Each scene shows the same named points in several views. A view is turned or mirrored, and shifted as a whole, has a little noise and may leave points out.

Scene 1
View 1
Q791: [  4.0  -7.9   6.6  -2.7  -0.1   3.0  -1.2  37.3   1.8  20.8 -15.4 -13.6
  -2.9  -1.1  11.1 -28.7   3.2  -8.9 -12.7  -5.1  38.0 -25.4  26.3  -5.8]
Q994: [ -9.1  -1.4   5.6  -5.2  29.4  -0.4 -21.0  11.1   5.5   9.7 -10.9  -9.4
 -14.9 -14.7   5.9   4.5  -2.1 -24.7  15.8  14.7   0.8  -7.0  16.5  -5.4]
Q991: [  7.2  -9.2   9.1   3.1  17.4  -6.9   3.8  20.4   3.0   0.7  -8.9  -4.4
   8.0  -2.6  -9.1  -5.2  -1.5 -22.5   8.9 -14.7   7.8 -20.4  14.0   4.7]
Q885: [ -5.0 -11.9 -10.9  -6.2  20.4  -6.5  -3.4   3.1  -1.5  11.5 -13.0  18.2
  -0.9 -13.2   1.8  -3.2   1.0  -2.8  -3.5  -1.9  20.5  -1.6  -5.1   7.4]
Q916: [  3.1  -7.5  -1.1  -4.6  14.3  -2.7  -5.3  11.7  -2.0  20.7 -16.3 -10.6
 -11.0  -5.8   1.2 -14.5   3.7 -13.8  -6.0  11.4  16.9   0.0   9.6  -6.3]
Q511: [ -5.0  -4.8   3.2  -4.1   8.6  -2.3 -12.4  12.8  -1.8   7.1  -8.3  -2.7
  -9.4  -7.8   4.2  -2.8  13.6 -17.4   7.8  -7.5   6.3 -10.4  10.3  -6.8]
Q558: [ 10.0 -15.5  -4.6  -2.1  26.3 -10.5  13.3   6.3  -2.6   6.7  -8.9  16.0
  12.4  -8.7  -7.4   0.1  -7.6  -5.7  -6.0  -0.2  21.1  -1.8  -8.5  13.4]
Q622: [  0.3  -5.1   4.0  -2.1  13.1  -6.7  -1.4  11.3  -4.2  -2.0  -9.5   9.1
   4.6  -7.5  -2.1   2.1  15.5 -16.0   8.9 -12.6  10.6  -9.6   1.1   2.7]
Q770: [ -0.7 -19.7 -12.1  -4.0   8.6  -5.4   3.1  12.0   0.0  16.9  -8.7  15.3
   1.9  -7.0   2.2 -12.9  -3.1   0.6 -11.1 -17.3  23.6 -10.4   2.1   4.9]
Q840: [  6.2   0.2  12.6  -1.5  21.9  -0.2  -1.5  29.3   3.1  11.6 -16.3 -11.1
   1.4  -7.9   6.3 -12.1  -2.0 -17.1  -1.5  15.6  30.2 -17.9  19.4  -0.1]
Q824: [ -9.7 -18.5 -13.2 -10.3  28.6  -5.2 -11.7  -5.1   1.8  16.8  -1.6  12.3
 -11.6 -19.6   5.3  10.0 -11.2  -4.2   0.6   9.5   1.4   6.5  -1.9   0.5]
Q157: [  3.3  -7.8  -1.2  -1.9  31.0 -10.8   6.4   2.8  -2.1  -4.9 -10.1  24.2
  15.3 -13.2  -6.2  11.4   1.5 -11.2   7.5  -2.3  16.0  -4.8 -10.9  16.8]
Q194: [ -0.4  -7.5  -4.7  -7.9  11.4  -3.5  -2.3  12.8  -5.3  13.3 -13.3   8.2
  -2.4 -10.0   7.1  -8.7  10.2  -4.1  -8.8   4.1  26.5  -2.7   0.2   0.2]
Q620: [  2.2 -16.6  -1.9  -6.5  31.4  -9.2   9.2   4.0  -2.7  -6.2   4.9  30.8
  18.1 -17.2  -0.4  25.0  -8.0  -1.7   5.2  -4.4  13.3  -7.6 -11.9  18.0]
Q112: [ -1.8  -1.6   5.1  -1.5  36.9  -5.9  -9.3   9.7   5.4   3.7 -14.5   0.3
  -0.9 -13.8  -2.9   5.7  -5.2 -23.9  13.7  10.9   8.9  -9.2   7.4   7.2]
Q690: [ -5.0 -16.7  -9.0  -2.3  26.9  -7.5  -4.4   1.9   3.8   9.5 -10.5  13.7
  -0.9 -11.9  -5.3   2.2  -9.8 -12.5   5.7  -9.0   6.0  -6.2   0.5   9.0]
Q502: [ -7.6   3.8   8.2   0.6  25.8   0.4 -14.5  28.5  12.2   8.3 -27.0   0.5
  -0.6 -11.3   5.4 -16.8  -0.3 -23.2  11.2  -5.5  30.9 -30.1  21.1   9.0]
Q798: [  5.0 -13.2  -1.5  -6.7  17.7  -4.4   2.7  10.7  -4.8  11.3  -4.4   5.7
   1.5  -8.7   4.8   0.9   0.2  -5.0  -6.6   7.3  18.6  -3.0   1.1   1.2]
Q449: [  5.1  -7.9   3.7  -5.5  10.3  -6.3   2.0   8.3 -10.5   1.6   0.5   2.4
   2.0  -5.7   1.0   7.1  15.6  -9.9   0.3  -0.2   6.4  -0.1  -2.5  -4.4]
Q580: [ -4.2   0.4  -1.6  -7.5  12.3  -8.4  -5.0   3.8 -10.6  -2.3 -13.3  19.0
   2.6 -10.6   2.7   3.6  25.8  -9.4   3.5  -4.2  18.6  -0.9  -9.7   1.7]
Q406: [13.9 -9.4  6.4 -1.2 15.3 -8.2 14.7 16.3 -7.7  0.8 -2.8  5.8 14.5 -3.9
 -3.5  3.7  6.8 -9.1 -3.7 -1.7 18.0 -7.8 -0.3  4.4]
Q540: [ -2.2 -13.2  -7.1  -2.8  22.9  -6.6  -1.3  10.7   4.8  13.3 -17.0  12.7
   1.5 -10.5  -1.8  -9.5  -5.9  -8.7  -1.7  -6.7  22.1 -10.1   2.8  10.6]
Q788: [  0.6 -26.8 -12.1  -7.1  13.1   0.1  -0.3  16.2   5.7  33.9  -5.2  -1.5
  -8.7  -8.9   8.3 -17.9 -21.8   3.7 -20.1   3.0  23.4  -7.1  14.9  -2.7]
View 2
Q406: [ -1.1  -9.2  -8.2  15.1 -13.2  -3.5   7.6   1.9 -21.5   8.5  -0.1   9.7
  -6.4  -0.7  -6.2   8.9   1.8   0.5   7.1   2.2  11.5  13.1  -4.7   6.1]
Q157: [-15.2 -16.7  -3.6   8.7   2.4   6.1  18.0  11.3 -11.7  12.0   1.4   0.6
   0.8  -8.4  -0.1  20.9  -1.1  -0.1   6.1  -0.7  15.4  29.3   0.2   8.3]
Q791: [ 15.4   3.1 -43.7   9.6 -14.8 -10.5 -16.3  17.1 -25.2  -5.8 -12.5   4.8
  -0.5 -16.8 -13.4 -15.7  16.0   4.1  -4.1  -4.3  19.4 -20.9  -7.7  13.9]
Q580: [ -0.4 -12.3 -12.2  16.8   4.6   4.0  18.7  11.4  -2.1  12.7  -2.1 -10.7
   6.9  -0.3  -0.9   1.9   9.7   3.3  20.5   6.9   8.1  16.0  10.1  11.5]
Q194: [  8.9  -5.1 -19.7  12.9   3.2   0.4   8.6  10.4  -1.9   3.7  -5.3   0.1
   6.7  -7.6 -14.7  -1.8  10.9   7.3   8.5   4.9  19.9   4.9  -4.5  16.1]
Q994: [-16.1  -2.5 -31.9  -3.3  13.7  19.6  23.3   1.8   0.6  -6.9  10.1   0.8
   3.8 -19.3 -11.8  -7.7  -6.0  -7.1   5.1 -13.7   9.7 -12.1  13.2   2.5]
Q449: [ 0.7 -5.4 -8.0 15.9 -3.6  5.5 16.1 -5.2 -5.9 11.7  2.6  1.3 -1.3  3.0
 -7.6 -0.6  0.9 -1.9 12.5  4.5  7.0  4.8  6.0  5.6]
Q991: [-12.1  -8.8 -21.4   4.3 -13.9   3.2   1.0   3.4 -27.7   3.7  -2.4  -0.4
  -8.0 -14.2   5.3  -0.7  -1.0  -4.0  -5.9  -4.8   9.0   3.3   4.2  -4.0]
Q502: [-11.6  -9.8 -46.5  -1.9   1.1   1.8   1.1  31.8 -24.1  -7.1  -4.2  -4.7
   6.1 -29.1   1.0  -3.6   7.9  -0.2  -2.1 -16.0  15.2  -4.6   6.3  12.0]
Q824: [ -8.0  -0.6  -7.6   2.4  20.7  24.5  17.6  -7.1  18.7   9.1   1.3   2.9
   9.2 -14.4 -16.5   5.8  -6.4  -0.6  -2.1  -4.1  23.2   9.1  -1.6  12.2]
Q622: [ -6.6 -10.8 -16.6  10.6  -3.1   5.8  10.4   7.4 -13.1  11.6  -3.2  -8.6
   0.3  -5.9   4.5   0.5   4.2  -2.8   8.1   0.7   7.1  11.4  10.1   3.2]
Q511: [ -3.1  -2.2 -26.8   7.9   1.0  10.0   8.0   2.8  -5.2   5.8  -2.1  -8.8
   2.5  -9.9  -2.1 -11.9   4.0  -3.4   7.5  -2.1   6.9  -7.0  12.9   4.2]
Q540: [ -3.2  -7.1 -23.0   3.6   2.4   4.4   0.1  18.5  -9.4   3.9 -10.0  -1.4
   5.9 -20.8  -6.0   6.8   7.7   6.6  -5.7  -3.4  25.4  13.7  -7.1  15.4]
Q798: [  2.4  -3.8 -14.0  11.4   0.8   3.1   9.7   1.7  -4.8   5.6  -0.5   7.8
   1.7  -7.3 -15.6   5.2   1.9   2.6   4.2  -0.2  20.1   5.6  -5.3  12.2]
Q620: [-17.3 -12.5   5.5  12.7   5.6   8.9  11.1   6.8  -7.4  25.2   0.2   7.5
   1.4  -3.5  -3.8  33.4  -8.0  -6.8   3.3  -7.4  17.7  31.8  -2.8  13.8]
Q840: [ -1.9  -5.0 -38.8   3.3  -8.3  -5.8   2.6  16.0 -26.4 -13.6   1.7  12.9
  -3.4 -20.8 -14.0  -3.7   4.9   1.5   0.4 -11.2  17.8 -12.3  -4.6   9.1]
Q690: [-12.0  -7.0 -11.8  -0.2   7.6  17.3   9.8   1.6  -1.7   8.4  -3.7  -4.2
   3.5 -18.8  -2.3   7.0  -1.6   0.9  -8.7  -1.4  20.9  17.6  -2.0   5.9]
Q885: [  0.0  -7.1 -13.5   8.0   8.7   8.6   8.8   9.7   1.6   9.0  -7.5  -3.3
   8.8 -12.4  -8.6   5.2   6.9   6.7   1.4   3.9  23.3  17.2  -4.4  14.5]
Q916: [  6.7  -2.5 -26.9   3.3   0.7   4.3  14.2   0.4  -2.9 -11.0   1.8   2.6
   2.1 -14.8 -17.0 -14.7   7.9   9.0   2.3   4.1  19.8  -6.8  -1.7   4.9]
View 3
Q558: [  7.6 -14.6  -6.3  -1.5   6.4   6.6  -5.1 -11.2 -11.9  -5.0 -21.9   9.2
 -26.6  -5.7   6.3   9.8  -3.0  -6.8   6.2 -17.7 -14.5  19.5   9.8 -12.4]
Q511: [ 11.9   0.6   0.1  -0.3   1.9 -11.7  -0.2  -7.5  -3.0  -7.2  -5.4  14.4
  -4.1 -19.7   9.1   9.4  16.9  10.2   9.1  15.6  -0.6  -1.4   7.0 -11.9]
Q788: [-12.5 -14.6  -6.7 -12.4  -5.7 -10.9 -12.2 -22.3 -24.3  -6.9 -21.7   4.2
 -19.1 -14.0 -13.7  13.6   7.7   7.7   6.5   1.1   1.1  11.0  13.2  11.9]
Q690: [  9.8  -6.7   1.0  -2.0   4.4 -10.2  -5.7  -3.9  -8.3  -2.9  -0.7   8.8
 -21.6 -16.0  13.5  16.6   5.5  -8.9  11.8  -8.5  -5.7  20.0  15.6  -5.8]
Q916: [ -3.4  -8.5  -2.7   2.0  -7.7  -5.3  -2.4 -13.9  -7.9  -2.9 -14.7  -3.2
 -13.6 -13.8  -1.5  14.5   4.8  15.2  -0.4  13.1   6.4   0.2   0.7  -6.5]
Q580: [ 19.3  -4.9 -11.1   6.3   9.7   2.5   3.6   0.4  -1.6 -10.4  -3.7  23.0
  -9.9   0.7  14.1   9.6   1.6  12.8   6.4  10.7 -20.5  10.7   4.9 -15.2]
Q991: [ 11.0   3.2   5.2   0.7   5.8  -3.9   6.1 -10.0 -10.7  -7.4 -23.8  13.0
 -10.8 -30.0   9.7   1.4  17.6 -12.1  13.0  -5.8   0.7  -3.8   4.9 -17.3]
Q622: [ 17.6  -0.2  -2.7   3.1   9.3  -2.7   4.5  -3.8  -5.1 -10.0 -13.0  20.9
 -11.2 -14.5  13.8   6.0  11.2   0.8  10.4   2.8 -11.4   4.4   6.8 -16.9]
Q798: [  5.6 -11.7  -8.9  -6.2   3.3  -1.0  -8.9 -15.1  -7.3  -2.9 -16.4  10.1
 -15.1  -8.0   1.1  10.6   2.9   8.5   4.9  -0.8  -8.4  13.3   7.4 -11.7]
Q540: [  4.0  -6.3  -3.7  -1.0   0.8  -1.9   0.8  -7.0 -17.4  -7.4 -10.1   5.3
 -19.6 -11.1   1.8   6.2   3.4  -6.4   9.3  -5.8  -9.5  13.4  11.5   3.2]
Q112: [ 12.2  -0.7   3.5  -0.5  -0.1  -3.1  -1.6  -6.8   2.8   6.6   2.4  -8.5
  -7.5 -20.0   9.3   2.0   3.0  -8.3   9.4  -4.1   1.6   9.2  10.4 -20.3]
Q449: [ 14.1  -8.7  -7.6  -1.0  10.7  -2.6  -5.5 -12.4   1.0  -4.1 -18.2  22.2
 -12.4 -11.5  11.4  14.9   8.7  13.5   5.1   6.3  -7.8   7.9   4.6 -24.9]
Q770: [  0.7  -9.6  -7.2  -4.8   3.2  -6.4  -2.7 -11.4 -23.9 -15.0 -19.2  19.7
 -21.9  -8.5  -1.0  12.5   9.5   1.0  11.0  -0.5 -13.6  13.4  12.3   9.4]
Q885: [  5.9 -10.6  -7.9  -0.8   3.7  -3.2  -3.9  -5.5 -11.4  -8.0  -4.5  11.9
 -20.6  -2.4   5.5  13.0   0.2   2.6   8.1   0.2 -15.5  18.5  12.5   0.0]
Q840: [ -2.2   0.6   0.2  -5.3  -6.6   1.7   4.8 -21.5 -13.0  -1.2 -23.4  -8.8
   0.0 -21.8 -12.1 -12.1   7.6  -0.4   7.5   2.7   3.2  -8.5   2.9  -9.3]
Q157: [ 19.1  -6.4  -5.9  -1.1  11.8   7.0  -0.4  -3.0  -3.1  -3.5  -6.7  14.7
 -20.6  -5.7  14.5   4.6  -2.2 -10.7  11.2 -16.1 -21.6  21.2  11.8 -20.6]
Q194: [  3.0  -8.8 -10.3  -1.4   0.7  -0.5  -1.9 -10.8 -11.7  -8.9 -12.9  10.3
 -12.5  -2.5  -2.7   8.9   2.1  14.4   3.9   9.9 -11.6   7.5   6.4  -2.0]
Q994: [ 10.3   0.3   4.2  -2.8  -4.4 -14.3  -8.1  -9.0   7.3   8.4  10.8  -9.3
   0.3 -23.8   6.8   8.5  10.5   4.3   8.0  11.6  10.5   3.3  10.3 -18.3]
Q824: [  7.3 -14.2  -4.5  -9.0   2.4 -15.6 -21.1  -8.9   0.5   3.8  10.2   3.8
 -18.5 -10.8   9.0  26.0   2.0   7.1   7.5   0.2  -2.8  26.5  18.8  -7.4]
Q406: [ 10.9  -8.5  -7.1  -3.1  10.9   7.7  -0.8 -16.6  -7.4  -7.3 -30.9  19.6
 -16.1 -13.4   5.0   4.1   5.2   1.7   8.2  -7.8 -11.4   7.0   3.1 -23.0]
View 4
Q112: [ -8.4  -8.4 -16.0  -2.1   2.7  32.3  -4.5   1.2 -13.7   1.1  -4.7  21.8
  -4.2   1.6  -9.9  28.1  -2.7  17.1  -9.6  -1.6   0.4 -18.4 -19.8  -0.7]
Q994: [  3.1  -4.7 -23.5  -4.1  10.6  25.6  -9.8  -3.3 -14.0  -4.9  -2.4  14.1
 -12.2   5.4 -18.3  30.9   6.5  26.0 -11.1  -7.2   5.4 -17.4  -7.2  -4.1]
Q885: [-10.6  -5.7  -5.2  -1.2  -1.7  22.7 -12.0  -5.5   6.6   7.1  -9.3  11.7
   9.0 -14.3   0.2   2.8  -6.0   5.7  -4.5  -5.1   2.1 -14.4  -6.0   9.2]
Q770: [-18.7  -9.3   0.7   5.0  -3.3  21.8 -22.2  -0.7  14.5   8.8 -11.7  12.4
   1.6 -13.9  -9.8  -5.6  -6.6  -1.2   1.8 -18.0   9.0  -9.6  -8.7  17.2]
Q916: [-18.6  -4.1  -5.5   2.1  10.2  21.8  -7.0  -1.3   3.6  -0.8   4.1   7.9
 -15.9  -4.7 -11.2  17.8   2.1  11.5   4.2  -8.6  16.9  -7.6   5.6   1.3]
Q511: [ -8.7 -18.0 -18.3  -2.7   0.6  23.7 -19.0   6.3  -0.9  -7.8  -7.7   9.9
 -13.8  -3.6 -13.3  11.1  12.9  16.2  -5.6 -15.1   3.6 -10.0  -2.8   0.4]
Q157: [-20.9 -13.1 -12.4  -4.0 -11.3  29.5  -4.1   3.2  -7.3   4.3 -11.1  22.8
  17.9 -10.5   3.5   2.0  -6.2   8.5 -13.0   6.3  -8.5 -17.9 -24.4   6.6]
Q622: [-18.5 -21.8 -16.8  -3.7  -9.5  28.1 -15.0  10.4  -2.2  -6.1 -10.8  17.1
  -2.8  -9.1  -4.5   3.9   7.8   9.7  -5.7  -7.4  -3.8 -10.3 -13.5   2.8]
Q798: [-22.5  -4.3  -6.8   4.2   6.2  18.6  -5.7  -1.1  -1.2   0.0  -8.5  10.9
   2.5  -6.9 -11.0   1.4   0.5   8.6  -6.5  -0.1   9.5 -11.6  -7.1   8.8]
Q788: [-19.5   4.5   4.1  13.2  13.8  16.6 -17.5  -8.5  10.7   9.7  -7.6   8.6
  -7.2  -6.3 -23.8   3.6  -9.3   2.5   3.9 -17.0  22.2  -8.4  -2.9  19.5]
Q690: [ -7.7  -7.2 -11.6  -5.5  -6.3  25.2 -17.4  -5.3  -1.7   7.1  -5.1  21.4
  10.7  -7.3  -9.3   7.4 -11.2  14.3  -5.3 -11.1   2.3 -19.7 -18.4   4.7]
Q558: [-31.7  -6.1  -2.7   2.4  -4.7  24.6  -5.3  -0.6  -1.5   7.2  -5.7  21.6
  14.1 -10.8  -3.2  -1.9 -12.1   3.4  -2.2   2.6   4.6 -14.6 -19.7   9.9]
Q791: [-26.7 -11.9   4.7  19.6  11.7  29.4 -15.9  12.4  11.6  -1.5 -13.7   7.1
 -40.4  -4.5 -24.1  16.3   7.2  -9.2   6.3 -23.7  17.1   1.1  -1.6  18.8]
Q502: [ -4.7 -13.8  -3.9   6.6   4.2  43.9 -12.5  10.9   0.2   3.0 -19.0  17.9
 -31.0  -1.7 -10.1  38.1   0.0  -2.1  -3.3 -17.1  -2.1 -10.4 -19.0  11.0]
Q406: [-38.7 -15.2  -8.8   6.0  -3.2  24.1  -5.2  10.6  -5.9  -4.8  -9.1  18.7
   0.8  -7.7  -9.6  -4.3   3.2   3.5  -5.6   2.2   3.7  -8.0 -16.9   8.4]
Q840: [-25.6  -7.1  -1.1  14.9  13.4  33.6  -3.0  10.6  -5.4  -1.1  -9.6  16.4
 -29.9   2.5 -21.1  28.1   1.7   0.5  -1.1  -7.5  12.5  -6.3 -13.0  11.8]
Q194: [-16.4  -6.7  -3.6   4.2   5.2  21.1  -6.8   0.7   8.4   1.3 -10.6   5.8
  -5.0 -13.0  -1.9   4.4   3.7   2.6  -2.6  -4.6   6.2  -6.3   2.3  10.0]
Q620: [-21.3  -6.8 -14.4   0.9  -9.1  23.7  -8.0  -0.9 -12.0   5.2 -19.6  25.0
  29.8  -9.4  -4.3 -10.5  -7.0   7.7 -21.5   8.6 -10.2 -20.7 -32.0  14.0]
Q540: [-14.9  -7.5  -1.6   2.8  -1.5  29.3 -13.2  -1.8   5.5   9.3  -8.8  17.5
  -0.5 -10.0  -5.7  10.7 -10.4   1.6   0.1 -11.8   4.2 -14.2 -15.0  11.3]
Q824: [  1.7   4.6 -14.5  -5.5   6.9  13.1 -13.8 -18.2  -3.6   7.1  -3.6  11.8
  18.1  -4.9 -11.8   3.9  -6.8  24.0 -10.5  -3.3   7.7 -21.2  -5.6   3.4]
Q449: [-25.6 -16.3 -17.6  -1.4  -1.8  18.2  -8.9   5.0  -5.4  -8.2  -6.0  11.4
   4.0  -6.5  -9.3  -6.0  12.9  15.2  -8.7   0.9   3.0  -9.7  -4.7   0.9]

Which points are out of place in each view (at most two, in the order of its rows)? Write none if all are in place.
view 1 => Q840, Q788
view 2 => Q540
view 3 => none
view 4 => none
